A landscape with many peaks, sampled at points; each row gives a point and its height.
A climber steps from a point to whichever of its 2 nearest points has the largest rise for the distance, and stops where none of them is higher. Distance is the straight distance between rows; heights are no part of it.
J_86: [ -6 -47 -65  12  -6  -1 -10 -16  27   9  11  -8  11 -43  14  25  -9  18
  13 -19  -8 -10  -1   1 -13 -22  10]  (h 230)
J_727: [-33  16  -4  -2  10   3 -12  16 -27   9  21   0  26  17 -22  26  13  30
  -2 -15  21   6  33 -35   7 -43   6]  (h 349)
J_596: [ 22 -37 -24  23 -28  -1  16 -27  26   3   7 -34  13 -22  24 -59  15  22
  30  32  -1 -17  12  -3 -12 -15 -33]  (h 378)
J_12: [ 16 -22 -32   0   6   5  11  -9  -1 -22  18 -44 -24  14  16 -59   1  -3
  -7   2   4  -6  28   5 -20   0 -28]  (h 439)
J_388: [ -9  22   2  -9  -4   9 -18 -18 -57  -9 -14 -14 -11  -4 -12  -2  14  10
  24 -11 -35 -19  55   9 -10 -17  11]  (h 646)
J_114: [-10 -19 -37   0  21  -2   7  -7  36  14  12 -23  10  -4 -15   8   3  36
 -15 -31  -6 -12  53   0   6  -9  -1]  (h 529)
J_672: [-31 -27  10 -17 -12 -25  23   0 -32   1 -22   8  -2  27  -8  -7 -36 -27
 -52  -2 -24 -20 -16 -26 -14  -5  33]  (h 816)
J_618: [  6  10  23 -17 -15  -8  30  -3 -17  18 -39  28 -12 -42  15 -28  38 -21
 -15  -4 -26  27 -23 -16   0  42  26]  (h 598)
J_250: [ 11   9  12 -21 -37 -37   9 -26  -8  21   2   8 -30   0  15  32  -5  -5
   6 -10  -1   1  45 -27 -29  14  -3]  (h 290)
J_269: [  2  11  -9  48   7 -10 -24  -8  -1  16  43  -6   8  11  -7  -6  11   7
  -7  19   8   3  16 -33 -15 -11  -4]  (h 261)
J_305: [  5  35  11   7  22   0  -5  32 -55  16 -32 -24   7  16   5  22  15 -16
   1 -16 -21   5   8  -4  -2  40 -13]  (h 599)
J_525: [-15 -27 -17  35  32   4 -44  -8  51  -5  39   9  30 -21 -10  -1  -5  41
  15 -14   2 -13  17  27  16 -33   6]  (h 267)
J_5: [  4 -12  -6  -7   7 -56 -13  -4  -9  14 -12  19 -22 -15  27   0  -4 -10
  32 -16 -14  19   7   9  -8  12  17]  (h 768)
J_993: [ -9  19   8   8   9  -8 -30  31 -27 -15   4   2 -15  15 -28 -11  31 -19
   9   4  -2  -5 -47   0 -10  -4  12]  (h 320)
J_867: [ 10  36 -12  37   3  38   0  15  35 -26  39   4  19  -4 -19   2 -48  20
 -10  28   1   7  24  34 -11 -13  -3]  (h 534)
J_571: [-24  17  20 -30  30 -23  15  -8 -68  21 -28  -2 -15  23  23  -8 -14   3
  13  -2  11   9  13   9   7  27  12]  (h 730)
J_82: [ 16  21  28 -34  10   6 -25  -8   4 -31  -1 -11 -17  -5 -20 -21  35 -45
   8 -18 -11   0 -28   4  55  26 -26]  (h 465)
J_124: [-23   6 -15   2  17 -19 -28  -8  30  -9  53  -5   4  11 -17 -27 -19   3
  17  11  51  25  21 -13 -20   3 -25]  (h 286)
J_876: [ 31   4 -11   4  -7  12   7 -15  77   2   9  16  13 -31   5 -12   0   8
  -4  11  -2  26   4 -12  13  15 -18]  (h 344)
J_89: [ 35 -31 -25   0 -24 -26   9   2  64 -26  29 -23 -18   3   9  13   4  -2
 -36  41  14  -5 -30   1 -26  -8 -15]  (h 161)
J_794: [ -5 -46  -4  18 -20 -22  32  -3   0   2  27  15 -18 -13  -1 -19   3  -1
  17  28  32  15 -20 -26 -26 -39  -3]  (h 311)
J_234: [ -8  -5  39 -30 -30  10  30  -2  -8  19 -40  34 -19 -16  19  38  -7   1
  35 -15  -2 -16  -4  -6  13 -38   9]  (h 176)
J_172: [  6  -2 -18 -35 -14  32 -26 -19  12 -41   2   1 -31   2 -22 -14  16  -7
  14   4  31   7 -22   1  -6  -8 -18]  (h 196)
J_517: [ 18  -5  -1   4  -6 -12  24  16  -5  20   3   0 -13  10 -18 -31  38  29
   9  -6  19  17   1  12 -65  24  -2]  (h 505)
J_285: [-27   8 -10  60  12  27 -69  23  51 -24  41  19  31 -30 -30  -7  -2  32
  29   3   6 -15   2  22 -15 -15  10]  (h 285)
J_60: [ -6  -7 -10  21 -16  -8   3  31 -31  30   2  10  27   9  30  69 -26  31
  18 -46 -19 -34  46 -28  44 -50  13]  (h 414)
J_181: [ -9   0  -3  38  13  -6 -17  -6  29  -7  76 -14  27   7 -24 -10 -25   1
 -27   3  13   7  42 -18 -15 -14 -21]  (h 274)
J_194: [ 39 -10   5 -14  -6  34   4 -33  61 -16  20  -1  11 -28 -10 -40  11  -2
   8   6  17  12 -26   9  -9  41 -55]  (h 364)
J_744: [ 17 -17  31  13  -4   2  57 -12  -3  12  -3  -9  -7   6  -4 -11   7  -9
 -14  24  21  27   6  14 -17  11 -14]  (h 473)
J_53: [ 10  -9 -32   9 -17  -5  33 -16  22  26 -11 -12   5 -10  45 -35   1  28
  34  17  14  -3  17 -21  16 -17 -10]  (h 358)
J_208: [ 21   8  32 -39  36   2 -27 -27 -18 -21  17   0 -29  32 -20 -33  44   2
  14 -23  13  -3 -11  16  29  24 -23]  (h 497)
J_621: [  2   6   3  16  18   1 -64 -19  14 -22  -7   4 -12 -12 -29  22  17  13
  18   9 -21  -5  17  38  19  -3  17]  (h 580)
J_712: [ 35 -14  -4 -28 -35 -26  48 -21   3  26  -5   2 -29   1  56   3 -20  10
   4   2  13 -10  23 -33 -33  20 -23]  (h 313)
J_701: [-36  19 -24 -24  -2   6  40   1   3   7  10  -2  17 -31   6  -6 -14  15
  -2   2   1  -9   4 -25  20 -53  12]  (h 670)
J_640: [-22   0  -8  12 -14   3  28  -7 -21  29  10  13  42  16   6  29 -25  40
 -36  -2 -16 -39   1 -34  36 -46  38]  (h 318)
J_968: [-18  26 -11 -23 -11  26   6  -3 -22 -20  -4  -9 -13   3  -1 -49  13 -27
  -2  -2  16  29  30 -42  13  14 -15]  (h 458)
J_432: [ -9  12 -35   1 -34  18  34   6   4 -15   3 -13   1 -16 -22 -37 -32  -7
  13  42  13  13  -2  -7 -43  13  -7]  (h 275)
J_207: [ -1  -8 -41  31   4  11 -10  -6  49 -16  46  -3  10 -15   1 -28 -43  22
  11  27  38  14  12  10 -49  25 -21]  (h 300)
J_786: [-21  14  18 -17  15  -4   2  40 -31  33 -52   9   9  -1  32  44 -14  -4
   2 -28 -30 -40 -10 -49  48  -4  10]  (h 197)
J_110: [-18  23 -31  -5 -19  27 -28  34  50 -23 -23  -4  39 -10 -35 -10  -6  39
  19 -11  -9   5  46  36  -8   6   7]  (h 499)
J_396: [  7 -42 -16  26 -11  13  -4 -27  42  -6  33 -39  35  -2  16 -33   8  21
 -13  31  28  -7   0  20 -22  -5 -35]  (h 398)
J_992: [  1  30  51 -32 -22  -7  13  -6 -23  14 -39 -11 -11  35  42  43 -18 -30
  -3  24   6 -22   0  -5  32   9 -11]  (h 272)
J_719: [ 15 -22 -37  10 -19  10   8  -9  20  17 -10  -6  45  28  15  26 -58  -2
 -16  -6 -15 -22 -14 -10   0  -1  -1]  (h 280)
J_924: [ -6   9 -38   3  15   6  18  -2  32   9  43 -12  28 -19  28   3  -2  30
 -17   3  19   1   4 -10   8 -46  -8]  (h 644)
J_964: [-14 -37  26 -20 -21 -25  10 -24   6 -18 -14   2 -14  19 -38  -6  -4  -8
   8  37  17   7 -21  45  -8  -5   9]  (h 116)
J_140: [ -8  44   5   2  64 -11 -24  54 -48   6  -3 -39  14  24   2   6  20  21
   7 -13   0  -2   0  15   9   9 -21]  (h 554)
J_104: [ 10  -7 -17  -6  -8 -44  13 -25   9  34  13  19 -29 -16  24  41 -27  16
   8 -25 -19 -29  31 -43  -7  -3  17]  (h 269)
J_588: [-20 -17 -30   3  26  17  -7  -9  -4  12  12 -31   8  16 -29 -22  16  12
 -23 -33   0  -6  27 -40 -17  14  -8]  (h 501)
J_391: [ 10  26   9 -29  16  20 -25  47 -55 -23 -29  23 -38  31  12  35   4  -2
 -25 -30  -9  -7 -24 -24   1   0  14]  (h 386)
J_936: [ 36  -4   5 -15  -3  -9  -4 -26 -21 -23   3 -12 -60  -2   6   2  27 -24
  15  -1   4   6   2  45 -23  38 -13]  (h 754)
J_264: [ 26  38  -5  -7  15   0 -57  16 -50  -9 -16  17 -15  18   8  46   0  14
 -26  -8 -34 -14 -14 -27 -14  17  18]  (h 408)
J_629: [ 21 -46  -3  17  -9  13  11 -18  80 -17  34 -13  18 -44 -10 -28  -7   7
 -12  34   1 -10 -29  14 -26  14 -36]  (h 380)
J_743: [ 10   6  22  -2 -15  -4  39 -13  24  37  -7  21  21 -23 -25   5  17  15
 -25 -16 -26  16   6 -25 -25  28  10]  (h 524)
J_809: [ -6  15 -17 -14  -7   0   5  31  13  10 -37  -5   5   1   6  30  -8  -4
   2 -30 -26 -21  19 -33  31  -8   7]  (h 212)
J_494: [ 24   1  30  -2  11  -2 -14 -27 -44  17  -8  28 -27  24  31  -4  13 -12
  13   0  16   2 -46 -21  14  19   2]  (h 648)
J_857: [ -8 -16 -10 -43  11  -3  48 -15   8 -12   8  13 -25 -57   8  -8   4 -10
 -31  -2  -4  20 -28   3 -17 -15   5]  (h 669)
J_43: [-10   2  24  18 -18  -4  -4  26  30 -35  -7 -29   1  -4 -33 -51  42 -30
  13  24   7  10   6  45   6  13 -16]  (h 71)
J_10: [-16   0   2   2  22   7  -8 -13  -6  -5  13  -1   8  -1 -27 -54   5  -7
 -19  -8   5  30  17 -16 -11  33  -6]  (h 480)
J_313: [ 11   2  28  21 -33  -5  45 -14  -7  29  -2  26  24   5  30  40 -23  21
 -45  22 -18 -25   0 -16  22 -37  31]  (h 305)
J_951: [ 24   5  -9 -25  -4  20  13  -6  18 -18  -5  37 -33 -38  -1   0   2   4
  -2 -17  -5  32   7  -1 -10  -3   9]  (h 640)
J_344: [ -5  33   9 -23 -18   2  -7   2  16   2 -46 -10  32  17 -23  39 -11  -9
 -11   7 -24  -7  24  -9  34  23  -4]  (h 229)
J_196: [ -2 -35   3  24  12 -21  17  14  19  25   6  31  13   8   3   1 -20  -3
  17  -1  19  14 -44 -17   0 -26   4]  (h 326)
J_387: [ -8 -11 -21  30 -40 -11 -11  25  34 -25  20   1  11 -17 -25 -15   7  -1
 -16  40   0   5 -19   4 -28 -27  20]  (h 437)
J_616: [ 29 -22 -22 -22 -17  22   9  -3  33 -41   1  -8 -47  -6  -1 -42  29  -3
  12  35  49   8 -34  13   0  20 -27]  (h 185)
J_969: [  1   9  12 -18 -35  -6  27  26 -28  28 -36  17 -32 -22  30   6  45  -6
  -7 -26 -11   0  -4 -36 -33  16  21]  (h 568)
J_241: [ 16 -22 -13  30 -19  -8 -18   5  41  23   2  16  37  43 -14  33   7  32
 -19   9  36  19  -5  -3 -18   4   1]  (h 590)
J_445: [-24  31   9   0  37  -8  -6  31  18  11  -4  -2  37  19 -29  -7 -11  19
  12  20   6   4 -39  42  -8  25   5]  (h 432)
J_15: [ 10 -17 -41  34 -26 -30   9  14   2  22  13  -2  -9  21  27  50  -1  43
 -11 -14  -3 -16  54   8   4 -33  30]  (h 602)
J_233: [  4   7   1  -1  25 -52 -28  31   2   8 -17   7  -4  13  13  21   3  11
  18 -29 -19  18  47  15  15   1   3]  (h 705)
J_346: [ -7   6 -29  41  21 -23  -4  39   5  21  11  19  26  19   8  -6 -51  26
  43  -9   0  -2  13 -12  24 -25  12]  (h 367)
J_447: [  9  -9  23  34 -15 -10   2  39   9  -5  15  15  12   8 -19  18   7 -19
 -12   8  -9  16 -27  25 -36 -30   7]  (h 456)
J_764: [  7  -5   5  23  19   9 -31  -5  11   7  26  13  14  21 -32 -29  24  50
  -5   0  21   7   3  26 -56  18   3]  (h 476)
J_116: [-19  -8   0  30  35   8 -13  -1  35  20  61 -16  70  -6 -23  -4 -25  22
 -24 -26   6  -5  11  -4 -20   5 -29]  (h 263)
J_127: [ 15 -17  27 -28  19 -20  19 -19   9 -18   0   8 -49  28 -23  -8   6 -18
 -17  16  25   8 -37  30   7  27   2]  (h 132)
J_425: [-23   8  -5   6  48  -3 -34 -26 -15   7  12 -11  -1 -30 -22   3  10 -10
  -9   2 -32 -21 -35   1  12   9  18]  (h 589)
J_143: [ -8   9  -6  15 -11  26 -17  -1  -1  -1 -19 -17   6 -20 -56   4  17 -21
   9   6 -24  -8 -13  23 -35  41   5]  (h 244)
J_254: [  6  15   5  -3 -21  -7   0  20   4   0 -32  15   7  14  -5 -65   5  -5
  59   9  -5   2 -30   2  13  23   2]  (h 658)
J_237: [ 27   2  30 -25 -33  -9  27   8 -28 -10 -28  61 -39 -15  44 -36  -8  -7
  19  -8 -13  18 -16  -1  -4   4  24]  (h 601)
J_399: [ 10  -2 -31   9   8 -45 -44  14  18   7  15  12   7  32   8  45 -19  37
  -6 -17  -3  -2  36   9  -3  -7  23]  (h 649)
J_29: [ -1  28   8  10 -28 -19   3  12 -16  32  12   8  60   5  29  78 -38  15
  -6 -25 -36 -23  29 -26  37 -26   1]  (h 434)
J_623: [ 27 -16 -21 -21 -10 -18  45 -12   8  17 -30  -9 -44  -9  65 -29   5   3
  21  -2   1  -9  18 -25  13  12  -6]  (h 336)
J_493: [ 15   2  13 -50 -50   6  46   5 -29  -8 -23  40 -58 -31  39 -11  -3   1
  49  -5  26   8  -4  -7 -21  -5  -5]  (h 616)
J_842: [ 23 -13 -33 -21 -19   1  25  -5  43 -26  10 -16 -26 -35  15 -16  22  -8
 -25  43  27  24 -41  -4 -21  24 -20]  (h 173)
J_420: [ 18  -6  -2  26   0   3 -18 -22   8 -14  -9  13   0  -3 -15   4  -8  32
   1  17 -37 -12  43  53   0 -13  34]  (h 622)
J_653: [-32  14  17 -12   8 -11 -18  21 -53  -5   8 -17 -11  40 -18  20  17 -10
  -7  -1  29   5  23 -20  -1 -30  -5]  (h 365)
J_147: [ 13  33  46 -30  10 -14  -8 -13  -3   7 -36  -6   9  38   1  29 -18 -18
   2   8 -16  -6   4   1  43  40 -20]  (h 250)
J_921: [  1 -44  22   4  10  -6  34 -10   7  -2  -9  -7   6  31  -1  -8 -16 -26
 -49   0  11  30  27  10   1   2  -6]  (h 444)
J_943: [-19 -17  -4   9  -4  21 -31   3   6 -41 -20 -28  -2  16 -32 -34   2 -27
   2  22   5   2   2  43   6   9   0]  (h 86)
J_382: [ -1 -39 -30  29  25  14 -23   1  15  -4  24  -5  13 -30  -1  21  -3  16
  -4 -40 -22 -15  10  23   3 -53  10]  (h 247)
J_534: [-23 -41 -27  30 -21 -11 -22  -2  37 -11  22 -32  43 -19   0 -18   4 -16
 -19  17   4   7   8   9 -11 -19 -10]  (h 418)
J_663: [ 13  15  17 -15  35 -13 -57 -30 -28 -14   4   2 -34   8 -12  -4  44  13
   6  -5  -8   2  18  13  24  19   7]  (h 533)
J_922: [  7 -11  49 -26 -37 -49  13   2 -48 -15 -20  31 -56   5  34 -20   5 -38
  48   4  18   0 -28  29  10  21  13]  (h 735)
J_460: [  9  -9  32 -25 -24 -29  33  10 -18  20 -26  19 -30   6  -6 -15  50  13
 -14 -22  -5  16  11   0 -49  25  15]  (h 538)
J_484: [ -3  14   6 -28 -14 -12  41 -12  -6  15  10  -4  -7 -43 -18 -26  31  10
  -9 -16 -33  -8   1 -22 -36   6   1]  (h 546)
J_673: [  9   8   3  -3 -16  11 -21  -4  38  11 -19   3  28  22 -25   7  38  35
  -2  11  26  15  11  -3  -4  14  -1]  (h 559)
J_491: [ 11  12 -18   1   2   6   6   7   4   1   3  -8  24  23  21 -10 -34 -20
 -23   0  -7  -1 -31 -25  -2   3 -11]  (h 262)
J_352: [ -3   1   5  31  17 -19 -15  43 -12  19   9  16  59  15  20  13 -23  25
  15 -37 -24  -6  31 -34  52 -45   0]  (h 391)
J_759: [-12  14  25 -17  -5  -2  -3  10 -34  32 -44  11 -12 -17  29  27  28  -3
  35 -23 -20 -32 -22 -26  21 -13  13]  (h 184)
J_952: [  3  20 -32  31  38  26 -44  26 -15   0  21  -3  23  18 -36  49 -15  45
 -43  -9 -16 -18  18 -15  -7  10  13]  (h 484)
J_225: [-10 -23 -16   9  22  23 -16 -11 -22  -2  -3  -2  14   5   9 -21 -32  -5
  51 -15  18  12   6   8   6 -24 -17]  (h 621)
J_298: [ -5   5  -9 -16  13   0 -30 -42 -20   8   0  15  -7  -9   5  20   2 -16
  -5   5  -9  -7 -50 -38   6   7  13]  (h 615)
J_321: [ -4 -19   8  -7 -29  -3  35   3   5  12 -42  31 -25 -13  40  30   6  15
 -11  11   8  -3   6 -12  20 -37  41]  (h 189)
J_350: [  5 -10   2   9 -17   1  46  13  39  19  -5  25  13 -36 -28  28 -17  -5
 -17  -3 -24  12 -19 -10 -22  -5  15]  (h 503)
J_947: [ -6   5  -7 -12 -30 -11  21  10  21  -7  -5 -11  -6 -10  -1 -53  48  -6
 -12  22   7   7  -7 -35   9 -13   1]  (h 231)
J_654: [-11  12 -10  28  31   1 -19   9  30  28  16  -7  51  30 -17 -31  -6  45
  -2  18  21 -10 -29  13 -24  27  -2]  (h 454)
J_739: [ 17   3 -46  27 -17  31   7 -14  62  -6   6  18  39 -25  16 -26 -55  22
   4  25   4  18  13   2   8  15  -3]  (h 323)
J_149: [ 11  12   9 -29 -22  -3   3 -11 -31 -22  -1   3 -64  -8   0  20  16 -55
  29  -4  25   8 -16  -2 -10  28 -12]  (h 694)
J_488: [-28   9  37 -33  40  -4 -38  17  -8 -29   5  -4  18   5 -25  15  16 -31
 -27 -10  10  37 -27  21  28  -7 -16]  (h 392)
J_299: [-24  29   0  21  19  15 -58  26   5 -16  14  16  18 -18 -44 -12  19  21
  17   7 -18  -7 -32  18 -12 -14  19]  (h 302)
J_166: [-10   5 -31  30  24 -18   3  39  29  24   3  14  14   6   8  33 -22  21
  29  -2  27  10 -24   7   8 -23  12]  (h 346)
J_180: [  1  17  10 -44 -32  10  22   1 -49  -8 -29  31 -78 -27  47   6   3 -36
  38 -21  25   7  -5 -11   2  37  10]  (h 647)
J_427: [ -9 -34  13   9 -43   2  20  29  12 -24  -8 -25  11 -12 -11 -50  49 -11
  13  32  21  21 -20  32 -22 -22 -11]  (h 58)
J_57: [ 15  -4  42   5 -10  -1  42  12 -10   0  -5 -15 -31  30   1   4   1 -31
  14  12  17  -7  -1   3   9 -11 -20]  (h 500)
J_762: [  8 -12   4 -31  12  21  35 -32   8  12   6 -11 -16  -3  -3   6   7  20
  -2  -6   1 -30 -17 -11   3 -33 -11]  (h 220)
J_35: [ -9   5 -28   7  -6  24 -39   5  42 -13  -7  -8  16 -11 -22 -20  14  14
  23  -8  20  17  25  10 -13  24 -13]  (h 527)
J_138: [ 18   5 -32   6 -23  31  13  17  40 -22  34  -3   2 -24 -13 -30 -10   3
  11   3  22  21   7 -13 -51   4 -34]  (h 287)
J_126: [ -5   2   0 -16 -19 -25   5  -5 -12  31 -18  11 -13  18  43  46 -44   4
 -18 -19 -30 -53  40 -53  24   3  23]  (h 249)
J_531: [ -1 -18 -25   4  19  14 -32   0 -17 -14  -4 -40  18  35  17 -39   7   1
 -28  -8   2  10  29  25 -14  17 -19]  (h 468)
J_895: [  9  19 -27  40   4  45 -19  14   9 -23  29  11  20  34 -30  11 -50  32
 -43  11  -3  -6  37   4 -10   0  21]  (h 511)
J_706: [  2  32 -20   1  -4   5 -20   5 -34  24 -20   1  28   8  27  47  -9  19
 -50   1 -37 -21  -6 -35   7   3  29]  (h 433)
J_514: [ -2  -4   3  14  44  38   1 -15  11   2  14 -11  17 -27  -1 -13 -18 -28
  32 -14  21  32   3  25   7  10 -37]  (h 588)
J_918: [-15 -19  -1 -27   5 -13 -26  -3   6 -41 -19   1 -19  16  -9 -17 -20 -18
  24   9  10  10   3  46  18 -22   9]  (h 101)
J_9: [ -5  13  34   6  29  11 -47  32   2 -14  -2   1  27  18 -30  -1  28 -14
 -11  -3  13  33 -16  33  -2  28 -17]  (h 366)
J_141: [ -2  17  32 -14  39  21  33  -2 -12   5  16 -18  -2  -1   4   1  -1 -48
  26 -22  20  17  -9  -3  35   3 -50]  (h 553)
J_788: [ 11  -9  -2 -12   9 -32  -2  16  43 -19  12  -6 -44  27  -5   5  10 -14
 -17  25  31   2 -25   8   4  -9  -5]  (h 147)
J_789: [  1  -7 -26  15  -6  11  32 -24   7   5  20 -16  -6 -23   7  11 -23  -8
 -24  16  -4  12  37  -6 -18  -2  -1]  (h 579)
J_573: [  2 -49   1 -17 -62   7  43 -22  25   5 -29  24 -10 -43  15  35  13  10
   8  32  17  -2 -16 -27   8 -37  12]  (h 202)
J_151: [ -2 -12  -6 -15 -24  -1  17 -26 -19 -20  -2 -39 -19  -3  17 -43  -4 -48
  -3  11  -2   8  23  -9  -7  16 -32]  (h 435)
J_729: [ -1   6   1 -18  36  28 -37  14  34 -26  -6 -26  12   3  -7 -28  39 -28
  -5 -14  10   0 -42  15  40  24 -30]  (h 466)
J_737: [ -2   8  23 -20 -32 -36   8   2 -38   0 -20  13  -6 -10  18 -41  22 -19
  59  18   6   9 -43  32  -4   6   6]  (h 692)
J_59: [ 26  38  24   6 -12  15   9   8  21  -5 -10  32   5 -29 -20  20  10  10
  18  -4 -23  32  25  24  -8   4   3]  (h 604)
J_69: [-16   1  10 -18   9 -18  29 -14 -60  13 -25 -22 -28   1  16 -30 -12 -46
  31 -14  -9  -5 -10  14  -3  54  -6]  (h 684)
J_665: [ 11 -23 -12  40  17  16 -14 -25  33  -1  14  -3  22 -15   6  18 -28  -4
 -38  11 -13  14  16  31 -12   8   1]  (h 544)
J_212: [  3  31  -5  12  12 -20  -3  -1 -12  14  20 -13 -21   8  12 -47  39   2
   4  21   7  -5  -9 -34   4   3   3]  (h 245)
J_753: [-13  11  20   9  12  19 -10 -15 -34  -3 -11 -16  17  -5 -23  33   8  21
 -11  -1 -47 -35  49   6  31 -38  14]  (h 628)
J_704: [-11  -1   8 -11  44  -8 -20 -36   2  -1  29  -5   1 -34 -15 -33  29 -20
  -9   1  -4   7 -70  28   2  42   1]  (h 561)
J_697: [ 10  -2  -3  -3   0  24  -8 -34 -35 -25  -5 -28 -34  -2 -16 -23  25   0
   0   4 -19  -8  33  46 -23   7   4]  (h 688)
J_397: [  7  29  20 -16 -10  -9  35   8  -8   8 -16 -13  -3  25  40  35 -26  -4
 -31  25 -11 -24  -1   2  19 -25   9]  (h 289)
J_224: [ 19  33  -5 -10 -32 -13  -6  19 -11  -4 -36  31  -8  -3  21 -46   5  -6
  19   8 -38   1 -26 -18   1  18  29]  (h 631)
J_760: [  20   17   48  -25   -2    9  -22    1 -100  -29   -7   13  -40   18
    7  -16   37  -36   39  -43    6  -11  -10   12   34   23   -9]  (h 455)
J_540: [  3   3   8 -13  14  -6 -26  -8  21 -19  39  -7  14 -19  -1 -59  19 -13
  12  -6  23  25 -51  44 -24  52 -29]  (h 535)
J_773: [  9 -26  48 -24  -7 -36  -2 -28 -39  -5  -2  39 -47  19  12 -20  25 -31
  35  -5  40  18 -47  -2  21  24   3]  (h 689)
J_79: [-11 -18  32 -33  31  -1   7 -12  17 -22   1   0   8   1 -16   3  -8 -34
 -48 -13  -1  37 -11  30   6   5 -11]  (h 416)
J_512: [ -1  16 -28  -3  12  -7  -8  -3 -45  11 -28 -37 -17   4  11 -10   4 -33
  13 -22 -24  -6  17  -5 -14  53 -10]  (h 642)
J_51: [  8 -25 -18  39   0  36 -20  11  19 -19   9   1  26  19 -10  -4 -43   8
  28  -8  -1 -16   1  33  -6 -32  -8]  (h 652)
J_500: [ 11   1 -28  -5  10 -27 -15 -12   0   1  -4 -23 -18 -21  26  10  -5 -19
  21   7 -11  13  -8  53 -25  25  -5]  (h 839)
J_274: [-25  -6  43 -21  -6 -32  12   3 -23   6 -22  28   1  37 -18  23 -44 -21
 -11  17  -1  -3 -19  -9  -3  -1  22]  (h 789)
J_339: [ -5  17 -17  11  69  27  -6  36   6   6  -6 -49   5  16   4 -20  23  14
  -4 -12   3 -13  -4  12  26   9 -23]  (h 519)
J_811: [-13  11  27  -6 -26 -16  12   7 -35   9  17   7 -27  23  18  29  -3   5
  -1   5  18 -24  27 -35  -6 -55   5]  (h 382)
J_7: [  4 -25 -21  42   5  31 -17 -13   2 -11   2 -35  16  16   8 -10 -18 -11
 -17  17  19  18  25  42 -32  23 -22]  (h 504)
J_473: [ -7  16  31 -40  16  -6 -37  27 -87 -18 -37  23 -49  28  21  28   5  -1
  20 -23   7 -13  -8  -4  17   5  14]  (h 397)
J_413: [-20   4   7  29  20  16 -23  -3   2   8  24 -21  42 -10 -48   8  -7   1
  -7  -8 -14  -8   1  11 -33  14 -10]  (h 248)
J_620: [  0  22   7  29  -9   1   1  -8  -5  29   1   9  29 -20   6  56 -11  -2
   7   3 -23   2  15 -10  17 -21   7]  (h 459)
J_144: [ 16  18   2  -6  26  12   5   8  13   2  12   9  -7   3  25  15   7  -6
 -42 -10  -7   0 -19 -34  31 -28   1]  (h 246)
J_14: [  4 -16 -25 -11  10 -22   9 -16  33 -10  29 -10  -7 -18  39   7   5  -3
 -46   4  18  33  20  -4  -8 -23  -9]  (h 612)
J_303: [  3 -20   6  41 -15 -24  25  44  27  23  24  25  31   4 -31  48 -10   7
 -28 -14 -19  -2 -15  -4 -21 -27  27]  (h 479)
J_532: [  0  11 -55  21 -14  16 -15   3  48  -1  11  14  56   6   3  11 -81  21
  -4  10 -13  -9   2  10  16   9  12]  (h 301)
J_190: [ -7 -27 -21  53  -7  25 -28  18  45   3  15  -9  48  30 -28  18 -21  21
  -6   7  20 -18  -7  14  -2  -4  -1]  (h 623)
J_38: [ -1  -3  51 -26  -1   8 -26  -7 -90 -26 -38  16 -49   3  28  16   7 -42
  19 -24 -15 -10   3  15  32   9   9]  (h 424)
J_257: [-34  -5  10  18  14   2  12  -6 -13  25   7  11  17  13 -22   0   9  35
   2   0  11 -19   9 -45  41 -53  27]  (h 333)
J_655: [ 19   5  37   2   4  16  -1   2 -55 -20   5 -10 -28  19   4 -22  28 -46
  30 -15  22   3 -38  29  14  18 -21]  (h 494)
J_907: [ 12 -22  41   9  19  20 -11 -14 -38  -3  -9 -22  12  25 -19  -3  18 -38
   5 -15 -11  -9 -30   6  10  16 -31]  (h 528)
J_223: [-11 -10  -1   7 -21 -20   7  18 -39  16  20  13 -11  32  24  52 -30  25
  -5 -28  -6 -52  33 -32   6 -62  28]  (h 396)
J_647: [-22  22 -47  22  26  11 -20   3 -16   4  14 -11  28   3  -4  24 -24  12
 -49   4 -11  -6  12 -33  11  -3  20]  (h 457)
J_858: [ -4  11  23   2 -35 -14  33  -9  26  33 -12  29  16 -46 -13  52   4  -2
   8  11 -24 -10 -14 -23  12 -23  17]  (h 482)
J_967: [-43  17  18 -19  23 -26   7  -6 -53  14 -13  18   7  34  -4  19 -50   5
 -10   8   6  -4  21 -31  13  -5  26]  (h 772)
J_927: [  7  19  27  20  17  -4 -23  20  11 -15  18  -2 -14   5 -33 -14  50  -2
 -26  24   4  15 -22  30 -18  23  12]  (h 341)
J_318: [ -6  14  15 -41  20  10  33   5  10   8 -25 -11 -35  12  10   1  19  -9
 -13 -10   1 -22 -19 -24  43 -12   0]  (h 232)
J_259: [ 12 -17  20 -13 -37 -11  62 -14  -3   7 -18  24 -25 -50  15 -28  26  -3
 -32  16 -37   3  -3 -19 -17   5  24]  (h 571)
J_345: [-17 -34 -43  24 -16 -27  20 -15  20  25  28 -17  21  -3 -10  29  -3  50
 -25  -9  -1 -14  50  20 -14 -16  26]  (h 563)
J_958: [ 34  48  11  34   6  19 -18   1  19 -28  10  22  -4  -7 -14  19 -32  -6
  -3  33 -20  19  19  35   4   7   4]  (h 564)
J_768: [-10 -41 -37  -3 -38  -8   0 -27  30  14   0  16  13 -32   3  30  13  20
  -3  -2  13   3  -7 -34   4 -35  16]  (h 215)
J_437: [ -3  20 -21 -37  26  55  -3 -26   7 -25   6  -5 -21  11 -20 -29  -5  18
   3   0   8 -17 -10 -10  14 -18 -10]  (h 208)
J_405: [-38   7 -24   5 -29  16   5 -15 -14   2 -27 -20  13 -29 -33  -4 -15 -29
  29  40   1   3 -21  12 -18  17  10]  (h 260)
J_552: [-41  15 -15 -25  10  -2  39 -10 -29  11  10  -8 -10 -47  13   7 -16 -25
  -7  -6 -10   7 -15 -29  -9 -23  12]  (h 695)
J_3: [ 12  13  50 -18  13  21  51   4 -22   7  -3   6 -48   4  26  24  -4 -44
  23 -10  30   0 -24 -10  29   0 -26]  (h 526)
J_848: [  5   1  50 -12  -2  15  20   3 -52  23 -42  -7  -1  13   7  10  25 -33
  -6 -30 -23 -11 -14  -7   7  36  -9]  (h 560)
J_599: [-10 -21 -17 -14  26  25 -14   0  27   1 -39 -32  19  15   3 -33  13  -7
   6 -10   3  -3 -12   7  35  16 -18]  (h 489)
J_979: [ -3 -10   5  24  13  30 -22 -22   3 -14   0  -4  52  -4 -28  16 -33  23
 -15  -7 -48 -21  42  45  26 -21  12]  (h 665)

For each start below, name the point where the climber stops.
J_968 -> J_500
J_321 -> J_51
J_759 -> J_618
J_473 -> J_672
J_943 -> J_618
J_623 -> J_618
J_491 -> J_618
J_9 -> J_51
J_391 -> J_552
J_729 -> J_672
